The views of a scene show one set of named points, each view turned or mirrored, and shifted as a whole, with a little noise and some points left out.

Scene 1
View 1
nari: [-17  11 -12   7   9   6  12  -9   7   1 -12 -19  14   3   5   3  10  10
   6   0  -8  -6]
vari: [-20  13 -13   7   5  19   8  -9  -3   7 -12 -12  11   1   9   2  10   8
  16   1 -12  -4]
zot: [ -9  12  -8  -1  -3  10  12 -16  11   4  -2  -6  -1  -4  12   1   5  -1
  15  -2  -1   7]
bimap: [  3   4  -5  -5 -14  13   4 -21  20   7   4   6 -27 -24  16 -11   4 -11
  15  -5  10  17]
rofub: [-15  26  -9  -5 -14  33   3 -16  -8  12   2  10  -3  -2  19   2   0  -6
  46  -3 -12  13]
vog: [ -7   2  -5   2  -8   8  -1 -13  19   7  -3  -4 -15 -22  13 -14  11   0
  12  -1   2   9]
Zogan: [ -8   3   0  -7  -6   5  19 -17  16   5  -3  -6 -18 -16  17 -12   0  -2
   0   3   6  13]
fegi: [-11  21 -13   2   9  -1  21 -14  12  -6  -4 -21  25  18   4  17   5   5
  12  -4  -5  -4]
sizum: [ -1  24 -18   0 -11  35   4 -25  -4  10   3  12  -5   1  13  15   1 -15
  43 -12   1  10]
vakuv: [-10  14 -18   9   0  26   0 -15  -1   7  -8  -3   5  -2   7   7  10  -1
  26  -7  -5  -2]
fada: [  6  12  -5 -16   1   4  48 -31  14  -2   0  -6 -13   5  13  18 -13 -16
  -9  -3  21  14]
gufu: [ -3  -4 -11   9   9  -4  12 -13  24  -1 -11 -20  -3 -11   3  -2  14   5
 -14  -2   9  -4]
rin: [ -5  19  -5 -12  -3   3  31 -22  13  -2   2  -7   1   8  14  12  -6  -8
  10  -1   5  12]
gozo: [-12   6  -7   2   6   2  21 -13  12   0 -10 -17   3  -2   9   0   6   6
  -4   3   1   0]
View 2
rofub: [ -5 -21 -23   1  -5 -11  -9  -1 -13  15  -5  -3 -18   8   8  22  24  -5
 -11  12 -11  -7]
bimap: [ -6  -6  22  -8  19 -18  -4  16 -19  20  -2 -31 -23   8  13   3   9  -8
 -15  -4   4 -23]
vari: [  3   4 -20   1  -2  -3   2   7  -2  -7 -12   2  -3  10  11  -5   1 -10
  -9   6   8  -4]
fada: [ -3   4  48  -3  11 -10  -2  -6  18   1  19 -15   8 -10   1   3  20 -12
 -17   2  19 -10]
gozo: [  4  13   6  -6   4  -5   8  14   6 -11  -4 -10   3   1  11  -9  -2 -10
 -14   1  18  -6]
Zogan: [ -3   5  18  -7  16 -15   3  24  -1   6   2 -25 -11   1  15   5   4  -8
 -16   0  15 -13]
rin: [ -1   0  19  -8   0  -8   2   1   7   0   9 -13   2  -6   6   4  17  -8
 -16   3   9  -7]
fegi: [  9   8  -1 -13 -19   4  10  -7   5 -19  -3  -1  15  -5   7 -14   7  -8
 -15   1   6   0]
vog: [ -1   3   5 -10  13 -13   3  24 -17   9  -9 -25 -18   9  17  -4  -1  -9
 -14  -4   8 -17]
vakuv: [  2  -4 -12   2  -1  -4  -3  -5 -14   1 -13  -1  -9  14   8  -9   6 -10
  -8   4   0 -10]
gufu: [  5  20  19  -9  12  -5  11  17  -1 -11  -8 -18   2   4  14 -26 -12 -13
 -13  -7  23 -13]
sizum: [ -4 -21  -1   4  -2  -9 -13 -20 -20  17  -4  -4 -16  13   2   5  24  -9
  -9   6 -12 -15]
View 3
bimap: [  9  16  18   9  -2  13 -14 -18  -8  -3  18 -14  32   2   3  -9  15   6
  24   4 -10  -5]
rin: [  5   0  10  29  -9  11   8   7 -12   7   7 -26   6 -14  -4   5  22  -2
   7  19  -5   0]
rofub: [-10 -10  14  18   5   8  -8 -12 -11  -7  30 -29  14  -8  -7   2  -1  -3
   4 -11  30 -14]
zot: [  1  -2   4  11  -4   5  -3  -2 -12   3   4 -20  10  -5  -1  -2   6   3
  11   9  -2  -6]
vari: [ -9 -18  -8   4  -7 -10  -1   6 -13  -3   0 -29  -3  -1  -7   0 -14   7
  10   5   7  -9]
gozo: [  4  -4  -7   6 -13  -1   2   7 -13   2  -9 -23   3  -1  -3  -2   5   8
  13  20 -14  -2]
sizum: [-11  -9  32  28  13   5  -5  -7 -10   4  30 -20  12 -10  -7   0  -1  -3
  14 -11  18  -9]
vakuv: [-10 -14   9  10   6  -5  -5  -1 -13   4   8 -18   1  -2  -4  -3 -13   3
  12  -4   8  -9]
Zogan: [ 12  11   2   6 -15   9  -6  -6  -8  -7   6 -25  21   2  -2  -5  16   9
  19  16 -14  -3]
fegi: [ -5 -16  -6  20  -4  -1  11  15 -18  18 -13 -19 -13 -15   0   4   3  -3
  -2  18  -2  -3]
fada: [ 12   7  26  36 -14  10  13  15  -7   5   8 -30   8 -12  -9   2  29   4
  21  29 -25  11]
vog: [  6   9   1  -5  -4   7 -16 -18  -9  -4   6 -12  25   6   5  -9   3   8
  18   2  -6 -10]
nari: [ -4 -13 -12   4  -9  -7   2   7 -15   5 -11 -22  -5  -2  -2  -1  -6   5
   7  13  -4  -6]
gufu: [  8   4  -4   0 -10  -4  -2   5 -12   9 -19 -11   5   5   5  -8   1  12
  21  21 -30   1]
View 4
rofub: [-10  11  -1 -24  23   4   5   5   7  13  -8  10  -6  -9   2  -1  15  -8
   4  -8  28  40]
vari: [ -4  11   2  -9  -2   0  -4  12   2   1   1   2  -1   8  -5  11   5 -15
  -6 -13  13   6]
sizum: [ -7   4 -11 -23  23  11   5  -1  -6  21  -7   9  -6 -16  13   8  19 -10
   9   3  17  35]
nari: [  1   9   4   2 -14  -1  -4  16  -2  -1   7   1   4  13  -2  10   4 -14
  -6  -7   7  -2]
fada: [  7 -20 -26  18   6   8   1  19  -3  27  17  12  15 -19  11 -14 -10  -9
  -3  30   0   5]
bimap: [ 25   4  12  -6  18   6  22  -5   9  19  -4  10   6 -11   8 -14  -5  -7
  -2  18  -7  32]
Zogan: [ 19   0   8   6   8   2  13   8  13  13   4   9  10  -4  -2 -17 -13  -9
  -9  13  -2  15]
vakuv: [ -2  11   0 -16   5   6   1   2  -4   7  -3   3  -2   1   4  16  12 -14
   0  -7   9  16]
gufu: [ 24   5  10  13 -16   4   7   7  -2   4  10   1  10  10   4   3  -8 -14
  -9  11 -17  -7]
vog: [ 22  11  19  -4   5   2  17  -1   9   7  -2   6   4   2   1  -7  -3 -10
  -6   6  -5  21]
zot: [  7   5   4  -1   2   3   7  10   2   9   4   7   3   1   4  -3   5 -10
  -1   5   8  16]

In a view up to two points have been moved. Name them for each view, in the order of its rows, or write -.
view 1 -> -
view 2 -> rofub, rin
view 3 -> vari, vog
view 4 -> -
